Each row is a point on a tangle of strands that fork and nearly touch. The rows are in no order.
In the rows, 128 means zero.
Two points are linked if the straight distance between their rows is under 157. Some points are linked to none.
J524: [141 150 154 101 121 122 134  87  97 118 166 114 101  83 113 131 160 160
 126  93 132 162 164  88 110 107 144 194  92 183 110 125 159 163 129 147
 129 102 140 137 131 127 113 116 167 132 116 112 116  81  97 169 156  93
 142 162 131 107 161 126  91  34 127]
J422: [182 164 152 156 142 132  99 137 153 104 144 147 103 100 131 132 117 143
  90 103 177 128 157 121 146 114 173 160 118 143 112 148 165 105 135 116
 109  94 151 106 151 175 109 140 147 153 170 104 131 117 112 178 178 143
 161 164  97 124 175 119 124 104 106]
J906: [ 62 113 109  56  94 125 144 111  92 125 156 106 117 129 115 101 141 136
 171 152  88 148 118 137  91 110  81 116 130 128 127  78 117 116 107 136
 134 154 123 151  80  69 132 123 127 157 126 160  91 126 109  92 121 106
 122  69 176 127 124 152 113 128 108]
J304: [126 178  97 176 117 153 135 125  20 159  60  87 148 152 118 100 106 123
 164 128 101 131 133 130  66  76  82 101  81 141 131 128 130 105 126 152
 116 171 114  76 165 128 147 112 155 114  87  98  98 103  69 100  81 129
 108 137 127  90  86 203 128 129 128]
J770: [ 91 115 115  80 105 151 140 152  84  99 141 126  75 126 133 100 141 143
 144 166 106 177 158 129 100  83 117 142 145 142  88  76 120 135 110 146
 121 146 155 177 101 101 127 143 115 172 132 144  99 126 148 113 167  88
 133 108 160 126 160 101 112  92 109]
J729: [142 121 112 167 140 117 142 107 123 119  97 116 172  99 169 140 106 130
  78  87 118 155 157 103 149 161 180 185 150 127 117 121 112 106 146 102
 118 106 104 147 164 186 155 141 133 141 125 129 173 155 123 148 121 155
 118 169 101 111 113 152  90 115 119]
J689: [161 113 123 140 150 150 115 175 178 130 122 142 131 153 116 146 139 114
 117 153 164  99  77 166 139 168 108  82 146 109 137 141 116  97 135 103
 135 137 123  92 133 148 138 133 107 124 145 141 124 140 151 109 120 163
 119  84 119 147 165 136 177 172 122]
J200: [ 84 112 122  95 123 110 155 115 166 140 122 161 187 113 128 161 135  98
 134 139 111 114 108 176 168 197 133 128 178  81 165 112 101 116 128 102
 141 116  93 149 115 118 129 111 113 132 119 162 170 139 177  82  92 150
 134  88 140 117 130 116 102 151 147]
J22: [121 130 100 112 129 155 133 185  98 152 105  96 103 184 126 119 116 111
 165 153 131 134  95 148  86  92 116  50 109 127 134 129 136 108 127 164
 151 176 142  99 132 107 114 139 113 122 106 141  81 121 115 101 127 123
 129 101 141 137 117 123 168 156 128]
J825: [135 102 160 173 160 143 129 101 126 139 115  91 129 144 140 115 108 152
 128  92 160 132 140 111 101 147 137 108 111 179 120 149 125 146 123 123
 113 119  93  69 156 158 129 122 141 108 123  97 123 140  86 157 110 136
 110 175 115 113  89 148 148 112 108]
J122: [141  95  82 173 121 136 124 159  99 142 110 125 171 142 152 117 149 141
 130 168 116 122 112 128 147 100  86 148 170 129 111 108  98 129 126 112
 116 137 120 165 118 139 142 152  77 131 152 134 168 213 191 149 148 128
  92 137 148 160  70 131 143 117 161]
J970: [136 113 143  99 108 139 133 122 140  84 188 143  86  96 146 107 135 135
 128 142 146 168 159  94 131 104 153 175 116 158  82 123 136 157 122 137
 146 109 137 153 111 131 107 135 137 135 157 138 104 117 152 167 160  92
 134 148 128 139 146  83 103  65 112]
J606: [115 145 152  93 120 127 122 118 170 115 158 148 105 118  88 124 141 138
 114 117 128 126 130 147 117 162 130 154 134 118 144 127 136 110 121  94
 117 118 136 110 119 135 135 131 151 141 153 130 110  85  98 115 116 124
 156  93 138  95 193 173 131 154 101]
J724: [ 83 107 114  81 104 117 121  91 135 124 183 100 110 128  86 105 148 136
 157 143 101 124 113 111 112 129  60 113 126 139 120  92 130 148  88 133
 106 118 105 150  69  69 134 109 124 129 116 152 104 138 109 120 123  90
 129 102 183 141 103 126 123 112 117]
J818: [101  95 141 108 113 136 147 145 208  89 151 187 130 104 158 146 136 114
  97 163 139 148 149 134 170 160 146 154 178  99  99 123 125 157 124 102
 140  93  92 168 100 131 110 159 117 153 160 164 144 166 206 141 139 125
 135 114 122 118 150  77 109 128 136]
J192: [128 106 175 132 150 130 158  78  99 117 127  92  92 107 161 113 116 161
 109 100 145 166 170 107  92 138 157 150  99 210 105 159 141 173  99 149
 110 105 122 110 159 137 142 114 193 118 121 106 110 104  56 198 119 121
 121 189 124  82 128 160 106  63 117]
J527: [129 125 138 169 161 117 134  96  99 146 112 106 149 118 145 115  87 142
 117  75 126 138 137 105 102 145 146 136  97 162 122 162 122 121 147 139
 120 109  94  72 179 156 140 121 174 111  97 100 128 115  62 144  91 152
 113 173 114  97  80 168 126 130 120]
J134: [137  79 134 136 139 109 128 114 191 147 178 139 127 125 117 142 128 113
 112 116 155 110 125 105 159 171 141 107 143 119 117 142 122 143 130 109
 131 105 100 109 115 115 142 138 113 119 123 149 145 154 147 152 130 133
 120 143 130 153  92  97 130 140 128]
J209: [103  99 158  90  97 128 148 110 158  95 178 156 111  91 169 115 122 118
 123 138 130 182 172  93 153 129 171 186 131 139  89 114 131 187 129 130
 153 121 115 167 104 110 113 135 130 147 147 161 135 126 165 163 138 123
 134 148 125 128 141  82  85  83 139]
J91: [161  84 167 148 147 122 133 177 209 149 157 143  87 166 112 149  84 116
 117 120 201 110 104 102 147 140 156  61  98 165 113 176 133 163 146 162
 137 112 139  74 129 136  97 133 119 121 140 127 112 121 114 162 138 138
 140 157  97 176 108  59 181 128 124]
J636: [111 143  89 103 128 126 134 110 123 117 107 127 158 147  87 131 169 111
 155 172  96  95  92 185 130 156  66 136 148  76 169  93 125  99 116 116
 129 142 119 146 109  96 151 112 109 135 135 136 130 132 137  68 115 133
 146  58 177 122 146 172 132 172 132]
J759: [163  84 172 135 147 118 120 128 211 137 177 148 113 134 114 152 109 129
  87 107 177  94 119 104 161 171 136 102 118 145 114 176 128 153 147 136
 121  95 104  78 127 141 130 128 135 114 139 130 128 142 124 163 131 129
 140 154 112 154 120  85 150 136 129]
J697: [152 164 115 160 135 113  96 107 111 114 136 123 146 118 110 121 138 136
 124 126 126  95 114 130 137 127 107 140 117  99 149 123 135 104 132  96
 116 140 121 125 117 137 147 126 124 119 137 101 154 139 119 122 138 128
 120 123 123 117 125 155 136 141 137]
J623: [151 137 122 105 131 134 101 145 186 132 150 163 122 155  99 133 169 111
 151 184 129  63  84 175 145 148  69  82 170  75 163 121 142 106 106 121
 124 131 131 144  82  96 118 112  99 120 142 118 128 144 166  86 161 136
 141  64 135 159 177 102 148 165 140]
J50: [162 151 133 166 149 147  76 138 123 135 144 124  86 150  84 125 139 138
 136 121 168  84  90 130  93 105  87  84  81 150 147 158 154 132 123 121
 119 131 151  74 127 132 128 130 136 102 144 104  98 108 101 162 144 119
 132 124 132 143 155 152 187 141 106]
J820: [151  95 175 106 132 127 115 146 235 124 187 172  81 147  83 146 122 125
 101 115 183  86 117 125 157 167 118  82 112 149 158 167 139 149 125 129
 116  92 115 100 117 126 106 114 137 128 147 140 116 111 120 153 123 132
 151 113 125 161 163  84 164 143 111]
J561: [151 134  92 168 140 136 117 121 101 135 117 117 156 121 126 127 144 137
 124 159 115 118 118 115 134 121 113 165 159 123 115 105 105 111 118 101
 115 130 134 141 115 163 154 150  95 132 136 114 162 178 154 139 160 139
 102 125 123 136 124 148 136 118 120]
J381: [100 101 116  76 109 105 125  85 152 154 189 115 129 152  78 115 177 132
 161 143 113  95  88 122 127 118  45  85 125 117 152 105 130 141 108 139
 112 120 106 139  62  37 139  96 130 106 106 141 108 156 134 120 130 104
 119 104 186 170  85 102 138 126 140]
J740: [104 161  89 143 119 168 141 131   4 173  68  68 114 173  92  99 123 131
 186 152  92 121  99 136  56  64  50  99  94 143 139 123 126  96 123 143
 116 171 140  91 151 104 145 127 142 115  97 108  73 102  74  94  95 109
 107 120 135  83 108 204 134 138 118]
J509: [130 145 121 118 125 115 138  84  84 117 145 109 130  94 120  99 159 152
 152 120 101 158 149  97  95  94 119 172 115 158 117 111 118 142 114 135
 128 123 139 153 126 134 142 114 149 135 111 110 117 106  99 135 144  96
 116 143 133 119 142 158 105  56 112]
J716: [116 126 100 112 112 144 154 164  79 115  97 120 118 137 159 104 123 136
 144 168 109 171 148 133 111  83 135 158 153 132  98  92 105 128 108 133
 126 155 148 173 120 133 131 162  94 164 135 150 135 146 154 129 148 106
 106 113 143 134 125 119 125 120 120]
J372: [194 185 129 208 155 120  69 135 120 126 104 145 160 113 128 165 118 115
  92  88 117  72 115 134 163 109 163 127 115  88 141 169 160  96 186 107
 128 126 140 109 178 168 117 129 128 101 131  78 165 137 121 140 163 165
 139 168  75 147 121 124 135 139 150]
J328: [169 133 139 147 148 144  93 152 155 133 128 146  90 142  99 135 143 137
 132 144 165  90  72 142 118 131  84  89 112 120 136 147 137 105 123 120
 128 131 137  78 115 124 130 139 120 105 163 107  99 126 117 132 151 139
 123  97 123 144 168 147 182 163 104]
J506: [180 205 135 183 156 138  81 145 117 122  67 139 154 133 130 151  69 128
  84  53 114 106 136 150 148 133 159 142 102 104 157 185 149  68 185 141
 125 135 137  89 196 187 104 118 146 119 120  77 173  74  93 103 118 163
 153 142  75 117 162 141 131 183 145]
J609: [103 121 146 101 114 147 137 137 179  70 164 180 129  91 148 133 147 134
  93 154 137 155 165 121 151 169 144 199 172 102  92 110 115 137 115 102
 143 114 106 167 110 148 118 141 128 162 163 150 152 138 186 135 138 145
 140 105 133 105 176 118 103 118 111]
J993: [128 126  97 151 139 144 147 143  91 133  55 117 165 115 195 123  99 123
 111 123 116 178 150 123 131 133 185 174 160 119 102 109  96 127 136 118
 135 129 124 171 152 185 148 155 109 139 130 123 172 146 143 137 121 136
  98 138  97 105 122 139 101 111 118]
J284: [104 124 148 107 135 124 135  97 156 115 140 117 112 125 106  98 114 155
 106  87 133 143 145 141  99 155 132 132 123 148 153 124 125 119 133 105
 125 116 117  86 146 135 131 122 167 137 133 138  98  90  68 115  88 132
 145 111 152  82 155 182 127 135 109]
J884: [133 149 115 181 143 172 147 142  43 159  35 108 136 161 153 107  88 140
 146 119 130 152 139 126  54 106 134  96  94 145 109 147 116 110 127 147
 120 159 101  69 164 166 145 127 151 110 109 109  97 125  77 110  79 142
  99 162  99  83  87 180 149 127 109]
J177: [161 185 137 148 148 140 118 148 101 119  69 127 147 134 128 131  73 118
  93  70 123 133 157 152 120 130 152 123 105 118 169 170 128  59 176 137
 135 145 133  85 195 167 123 103 154 137 115  97 148  58  77  85  97 144
 144 137  87 105 156 170 135 179 144]
J373: [108 105 129 109 122 110 134 106 189 126 168 154 158  97 112 145 144 114
 103 121 129 104 117 134 165 201 122 120 155  92 156 139 116 129 124  98
 133 105  89 126 100 110 135 111 126 119 123 151 152 142 162 115  99 142
 136 114 134 125 122 119 119 142 138]
J72: [148 120 151 131 139 115 139  85  83 123 158 106  99 111 133 128 139 164
 125 107 148 167 157  79 127 107 160 159  87 202 101 148 147 163 119 174
 113 108 141 134 154 124 127 107 173 115 141  88 113  99  97 200 147 101
 125 200 103 109 131 136  87  50 112]
J853: [149 134 169 161 148 122  77 128 111 155 157 120  82 141  71 117 124 134
 125 101 160  84 111 114 104 103 105  87  60 167 157 161 169 139 136 142
 125 107 147  43 152 132 100 109 170  94 109  85  86  68  75 168 131 111
 145 151 122 142 155 141 175 126 112]
J144: [138 120 125 119 139 144 140 117 160  84 148 153 137 109 148 127 155 152
  90 139 156 171 167 113 155 148 153 207 167 138  88 113 107 146 109  93
 118 123 101 155 122 164 123 151 121 150 172 136 154 150 173 169 150 118
 121 151 121 125 164 117 104  77 106]
J37: [128 140 129 114 136 135 112 122 180 103 141 176 138 142  95 147 155 115
 146 180 125  94  89 174 142 184  86 124 166  66 166 118 131 109 108  95
 121 125 113 132  95 105 157 112 115 132 149 119 126 134 143  87 132 127
 133  62 143 124 176 151 141 176 130]
J409: [ 99 121  78 122 130 125 149 147 133 174  62 123 193 169 147 167  97  67
 147 148  82 119 116 188 155 146 124  97 151  91 170 140 111 126 155 133
 151 150 128 139 141 105 136 127 109 100  82 148 167 117 178  64 101 141
 137  78 138 150  85 119 119 161 183]
J907: [101 119 133 118 119 100 146  53  99 114 149  98 167  85 115  98 155 154
 129  98  93 124 132 100 117 164 106 177 130 136 143  83 111 135 116  87
 117 131  88 156 113 119 160 103 146 124 104 148 152 140  98 118  98 120
 103 114 151 109  95 184 102 101 120]
J494: [144 133 135 101 130 146 150 229 144 131  63 127 100 190 141 139  89  78
 138 159 150 133 106 164 115 114 164  46 125 105 137 140 139 114 147 167
 156 155 165 109 133 147  86 127  89 125 120 156  95  98 141  76 110 130
 146  87 129 153 148  91 187 181 115]
J48: [107 164 146  98 112 112 132 119 149  78 154 151 100 104 104 126 159 130
 121 126 110 139 136 146 109 123 132 154 119 107 120  99 150 110 121 128
 140 126 143 143 104 129 109 119 140 148 145 137 103  82 113 113 145 121
 164  96 132  90 197 144 122 127 116]
J212: [195 173 133 157 147 132  90 162 110 113  91 143 101 123 141 135 107 142
 100 111 150 115 134 146 116 108 163 146 121 134 123 148 156  78 142 107
 118 126 145 106 157 186 124 157 128 130 169  83 121 114 100 147 168 146
 159 153  76 119 178 152 133 146 106]
J336: [174 108  76 190 124 134 121 169 123 177 102 120 173 154 136 153 156 105
 133 141 126  73  64 140 157 101  76  79 131 124 123 139 117 125 142 120
 110 152 140 137 122 103 148 157  70 102 133 120 133 217 198 141 164 165
  85 159 127 158  56 101 141 145 171]
J977: [126  48 120 136 124 119 140 113 157 147 156 122 137 147 155 129 129 142
 134 147 158 111 113 100 171 145  78 116 155 138  92 139  98 170  86 116
 111 134 107 156  86  92 156 149  90 126 171 160 142 225 180 150 135 132
  82 169 156 143  34  89 126 122 156]
J75: [ 95 122 104 111 123 123 156  68 100 112 134 107 166  88 130  88 150 152
 136 134  82 161 146 103 130 148 102 190 166 132 122  69  97 140 115 119
 111 133 112 177 120 120 149 129 115 145 121 144 155 154 146  96 120 112
 100 113 158 109 109 167  90 101 120]
J780: [109 113 135  95 132 149 171 128  95 114  91 112 113 113 209 118 105 128
 144 136 118 229 187 114 130  98 197 174 141 154  79 105 100 158 102 156
 141 151 135 208 137 123 110 147 131 160 126 166 134 140 147 140 118 115
  98 160 111 119 116 115 101  82 135]
J206: [149  70 101 149 128 133 131 119 136 133 132 139 169 130 142 137 156 141
 125 170 134 125 113 104 166 154  79 146 178 140  98 137  80 153 104  92
 108 121  98 171  90 129 155 143  80 130 154 154 165 235 197 151 134 122
  81 136 151 145  74 119 111 121 160]
J405: [109 162 133 132 119 110 123  98 150 113 130 150 167  73 143 151 128 134
  90  77  90 120 150 133 157 159 171 170 145  98 148 134 151  99 166 109
 134 114 105 136 154 146 125 120 145 142 118 125 173 100 129 106 108 165
 168 113 108 106 142 147  97 154 142]
J916: [ 90 104 109 113 125 164 151 155  65 124  74 113 107 133 185 107 133 153
 149 157  98 214 162 121 114 104 170 158 163 143  88  83  85 146  95 141
 120 157 138 206 131 116 128 158  97 170 135 166 128 172 159 134 137 104
  90 126 137 141 129 112 109  90 133]
J239: [132 106 194 105 124  98 101 110 172 127 182 121  79 114  93 118 116 146
  99  71 168 107 147 113 128 150 149  94  73 194 138 163 154 147 130 139
 114  93 124  59 148 127 110 111 187 117 126 112  99  67  74 169 125 124
 164 169 137 132 147 133 144 124 102]
J802: [146 152 146 148 130 106 114 109 137 103 110 145 160  84 146 142 119 142
  81  92 117 130 145 133 158 154 174 193 157  96 127 144 144  87 143  84
 116 113 115 140 149 179 131 138 127 145 145 116 180 128 143 147 129 156
 150 138  89 104 150 137 102 143 124]
J76: [145 141  71 151 112  94 104 100 120 181 134 100 174 152  93 132 178 105
 161 137  98  57  80 126 156  87  49  97 114 108 178 133 129 126 136 124
 109 138 143 127 104  44 143  98 107  96  86 107 139 185 177 116 138 147
 111 125 137 168  45 107 134 146 198]
J293: [ 57  86 140  75 125 107 175 100 163 136 161  98 143 139 124 131 104 108
 162 126 101 123 119 137 117 149 120  80 135 118 136 112 122 144 110 145
 152 124 107 133 107  72 118 100 144 121  88 171 118 134 103  93  55 122
 125  91 159 154  78 117 118 137 140]
J80: [104  99 161  90 124 119 141 166 149 149 158 118  75 168 103 125  96 114
 156 140 158 143 118 119 111 117 145  39  91 166 117 141 145 151 118 189
 154 140 157  99 123 112 105 120 138 105 116 148  73  89  99 126 113 100
 141 115 140 168 119  67 166 135 107]
J737: [116 143  77 130 130 133 122  98  62 124 138 144 163  96 124  93 175 174
 140 133  83 170 157  96 121 112 108 198 161 140 106  72  89 130 111 119
  97 140 129 170 115 112 161 133  89 151 125 114 147 178 166 114 159  82
  87 132 161 143 122 151  95  90 149]
J312: [112 129 146 116 130 126 136 168 125 152 130 123  90 168 125 141 100 123
 142 137 149 151 123 128 103 108 150  63 103 125 115 135 141 125 135 164
 154 133 158 100 137 123 102 140 124 116 108 132  81 115 115 132 134 124
 141 133 126 147 117  83 157 149 107]
J744: [ 97 186 130  92  97 135 134 165 116  83 101 151 116 110 166 141 138 101
 143 163  98 153 143 181 111 102 175 174 146  66 134  97 145  95 140 139
 173 134 175 191 118 132 108 127  99 156 137 134 139  77 158  69 136 134
 166 100 126 113 203 122  96 161 128]
J282: [106 114 160 108 135 128 149 118 109 131 111  98  88 126 151 102 106 147
 129 100 157 176 170 127  80 127 177 124 107 182 114 137 138 152 109 149
 130 112 122 107 150 151 116 116 180 126 129 125  76  94  67 148 117 119
 136 157 135  66 153 157 103  99  92]
J112: [122 118 177 107 122 124 107 131 141 131 169 126  61 130 109 117 118 140
 125 111 179 133 158 107 114 125 153 105  79 194 122 167 153 166 124 159
 125  86 143  71 151 137 105 120 173 107 142 111  68  90  78 191 144 111
 150 168 130 126 156 116 133 103 101]
J100: [118  67 139 142 140 119 146 121 174 163 162 113 125 152 135 133 104 138
 142 145 159 112 111 108 156 152 109  90 134 143 102 145 111 168 101 127
 131 130  94 123 111  82 146 141 109 117 151 146 118 189 141 157 124 136
  97 175 146 163  52  76 124 126 132]
J277: [152 127 186 134 131 105  91 107 148 140 180 125 104 124  80 135 121 156
 117  61 142  92 132 105 131 131 134  98  73 165 168 173 166 158 151 137
 124  98 140  72 155 116 104 102 179 100 100  91 122  67  51 158 111 130
 150 145 124 136 145 133 167 131 123]
J189: [161 159 106 205 149 107  97 144 117 159 106 147 174 120 153 171 101 103
 117  98 128  96 118 117 171  99 164 104 109  97 125 166 141 125 170 124
 149 114 164 119 152 150 117 146 100  93 110  95 174 145 141 139 177 147
 131 162  87 153  95  95 128 144 170]
J397: [114 131  84 150 129 150 147 179  73 133  12  98 160 131 199 118 109 126
 109 161 105 173 141 135 110 109 167 160 176 102 106  95  89 114 122 126
 120 161 130 179 148 178 154 174  86 131 140 148 158 155 151 112 113 122
  98 131 111 101 121 151 125 136 112]
J326: [ 88 116 147  83 134 128 157 123 138 118 116 117  80 132 135  92 110 139
 133 116 145 170 155 141  78 148 141 116 113 166 131 118 120 143 111 128
 129 110 138 102 144 139 134 127 173 132 142 149  81  92  59 133  79 109
 133 120 149  73 165 160 122 129  86]
J406: [195  96  93 207 132 115 103 157 144 188 121 151 164 145 127 162 151 118
 114 141 149  68  81 118 166 106  90  95 144 111 117 162 143 138 135 116
 127 116 141 118 125 121 147 153  77  91 147 108 144 213 194 155 182 163
  96 181 111 177  60  77 132 141 173]
J321: [153  83 168  98 141 121 138 140 243 129 202 166 122 143  90 157 140 110
 123 148 173  84 101 140 184 175  96  79 144 114 162 154 141 142 127 119
 121 111 113 108  78 109 114 107 119 112 122 154 132 141 141 125 100 136
 138  98 126 172 141  73 151 141 125]
J789: [ 78 116  92  72  97 152 143 145  84 104 139 132  91 142 106  96 152 138
 167 191  99 150 119 147  96 100  83 138 150 109 115  67 107 125  98 124
 116 158 161 159  79 100 133 141  93 159 133 149 105 120 137  96 157  87
 148  72 178 117 170 134 119 127 103]
J236: [ 68 120 110 109  96 124 140 133 138 116 108 140 180 106 173 139 134  93
 136 142  76 141 127 147 143 158 154 160 178  88 150  96 100 126 135 100
 139 118 132 180 115 132 138 135 116 148 120 157 174 130 187  91 119 128
 137  92 130 107 132 122 101 144 152]
J252: [ 94  99 157 102 111 124 162 116 146 116 130 122 108 108 206 132 102 124
 136 129 137 192 177 101 156 129 196 180 136 143  73 106 114 180 122 161
 153 125 131 182 130 115 108 142 150 169 151 168 129 130 154 156 119 112
 111 157 125 120 127  80  86  81 141]
J566: [175 193 129 181 148 118  72 124 105 132 101 125 171 109 105 175  90 113
 116  67 101  75 122 136 177 141 130 123 106  92 163 177 168  81 175 133
 126 140 116  98 187 145 113 100 158 111 110  84 188  99 101 111 123 166
 139 145  80 146 117 137 136 167 184]
J971: [171 149 130 183 154 152 115 145  83 126  70 117 103 138 143 138 124 154
  95 118 163 136 136 132  91 103 162 141 111 150 108 139 128 111 127 114
 117 129 151  81 166 197 141 154 129 125 142  80 107 123  92 171 144 139
 123 166  94  99 141 162 149 116  86]
J688: [170 155  65 191 132 111  97 122  89 175 111 108 198 137 112 129 164 113
 132 132 107  70  77 127 148  86  62  96 124 114 157 123 136 118 149 117
 110 141 143 138 128  97 148 132 101  95 118 108 140 191 175 134 151 156
 101 136 125 150  64 131 129 141 180]
J437: [132 146  97 113 142 173 144 217 110 154  53 105 113 195 130 146 103  88
 155 163 146 120  88 162 106  87 138  46 125  98 133 135 125  88 145 163
 150 192 158 109 144 120  99 133  97 116 112 149 103 106 151  89 122 149
 127  96 131 155 127  99 182 178 133]
J992: [118 180 147 111 101 108 121 124 113  87 169 154 109  84 119 125 163 117
 138 154 100 134 140 129 127  96 139 174 133 101 124 101 149 132 133 131
 137 132 164 173  91 117 108 112 126 154 127 124 127 101 131  98 171 106
 166 106 131 133 172 116 113 105 133]
J963: [ 89 156  96 105 103 118 135 132 103 116  87 145 158 124 161 147 125  91
 144 162  83 136 156 168 130 140 174 171 162  71 141  97 123 109 142 125
 149 142 132 178 126 143 129 134 109 139 124 144 162  93 163  78 117 126
 150 105 129 115 167 142  99 171 143]
J191: [112  62 170 102 137 125 138 168 205 138 174 128  74 165 111 131  86 125
 137 125 185 133 125 122 125 145 160  50  85 178 116 168 129 163 120 170
 157 120 130  90 136 117 108 133 138 111 136 141  87 110  98 164 119 124
 131 146 135 163 102  59 166 135  96]
J507: [ 91 138  98 123 108 146 144 147   5 156  89  67 108 174 101 106 132 139
 184 163  94 124 100 129  62  48  72  99 104 148 135  86 124 106 106 153
 122 186 144 139 134  99 136 142 134 128  97 128  68 127  91 110 129 106
 107 127 156 114 105 170 132 104 113]
J320: [117 110  98 107 108  95 128  83 155 172 154 108 166 144  79 116 163 104
 163 128 104  81  86 141 151 119  39  85 120 106 177 125 119 130 117 139
 117 141 118 142 102  27 139  92 124 109 103 141 141 166 152 114 108 126
 123 108 152 169  57 100 121 143 178]
J15: [152 152 126 176 123  93 107 103 121 141 136 124 158 111 123 146 129 122
 124  96 115  97 105  95 149 112 140 123 109 107 144 143 141 129 150 130
 141 110 128 118 130 128 119 124 119 106 114 111 145 141 124 147 147 125
 126 158 114 155  96 111 131 125 155]
J602: [ 98 192 136 112 103  84 125  85 121  98 137 154 168  73 132 140 143 122
 127  97  71 112 150 130 145 126 147 179 137  89 165 109 161 104 139 119
 143 124 137 167 130 109 122 105 137 144 109 118 159  92 138  89 121 140
 155 100 118 111 157 158  94 127 140]
J279: [149 155 127 173 146 155 139 135  44 144  68 105 101 152 159 112 110 139
 129 123 148 156 157 116  68  93 135 109  89 141 106 146 132 124 124 147
 126 143 127 108 156 184 139 144 144 122 117  83 112 127  93 150 122 130
 108 166 103  93  88 158 139 107  96]
J762: [117  74 115 135 115 138 138 143 165 123 145 151 138 128 163 130 145 120
 112 170 135 138 134 121 154 155 129 148 173 121 100 103  99 156 111 100
 134 113 106 176  97 138 145 160  94 145 156 168 161 192 201 141 136 123
 110 127 143 137 109  94 117 128 143]
J290: [153 122 127 110 146 153 143 174 172 122  97 143 113 168 129 143 104  92
 127 138 153 106  96 179 135 154 139  72 136 103 152 148 122 119 147 139
 149 148 143 105 134 150 111 117 111 132 129 152 115 106 133  92 100 145
 143  63 129 137 157 119 173 192 120]
J39: [159 143 141 125 125 127 122 111 147  89 155 154 110  94 129 135 142 149
  98 122 154 154 160  98 151 129 158 197 128 146  99 130 137 134 133 108
 115 101 129 139 133 166 118 153 135 141 159 125 139 126 150 172 167 125
 152 163 103 133 161 112  94  83 115]
J828: [109 131 122  92 105  94 133  49 102 112 173  96 128  80 106  91 162 159
 131  93  86 135 145  91 120 123 111 183 112 152 117  96 118 153 108 124
 123 116 125 151 103 100 153 100 163 135 100 146 125 105  87 122  98 109
 118 126 144 101 132 169 101  78 114]
J183: [ 90 173 125  99  85 119 128 109  87  94 158 140 147  81 132 121 153 109
 148 135  64 134 149 126 124 101 145 183 136 102 134  83 141 129 141 132
 143 128 155 187 109 103 116 107 131 147  86 126 151  98 149  77 136 109
 156 106 133 123 152 138  96 110 157]
J898: [148 112 159  85 137 143 114 152 221 112 167 179 103 154  95 154 152 104
 134 162 171  79  83 161 161 163  88  74 161  90 167 140 146 122 120 137
 118 124 143 121  76 112 105  90 118 125 131 137 111 112 148 111 126 138
 141  54 136 159 177  93 170 166 124]
J500: [143 162 146 155 149 138 128 122 113 138  85 118 147 128 126 117  80 138
 100  63 131 149 156 121 103 142 155 138 102 148 150 165 120 100 159 122
 123 121  99  69 185 172 125 120 168 133  93  97 142  71  61 102  75 150
 132 154 103  86 121 184 142 173 122]

Follow the links from the first point to the second, and from the first to the third. Name the last point that the two ways share.
J609 / J963 / J506 => J206
J39 / J290 / J566 => J206
J312 / J304 / J916 => J39
J623 / J212 / J853 => J759
J336 / J212 / J206 => J39
J970 / J236 / J494 => J134
J494 / J304 / J623 => J759
J506 / J22 / J744 => J134

A fork is a point with three links. Follow the links from the first point to the second and name the forks in between, in order.
J37 / J770 => J759 > J134 > J206 > J39
J688 / J820 => J39 > J206 > J134 > J759
J506 / J759 => J206 > J134
J780 / J200 => J39 > J206 > J134
J977 / J304 => J206 > J39

Name the points in between on the shortest way along the links from the first point to the second, in order.
J820 / J252 => J759 > J134 > J100 > J977 > J206 > J762 > J818 > J609 > J144 > J39 > J970 > J209
J326 / J802 => J284 > J606 > J48 > J992 > J183 > J602 > J405
J372 / J39 => J189 > J15 > J697 > J561 > J122 > J206 > J762 > J818 > J609 > J144
J50 / J91 => J328 > J689 > J290 > J494 > J437 > J22 > J312 > J80 > J191
J524 / J48 => J72 > J192 > J282 > J326 > J284 > J606
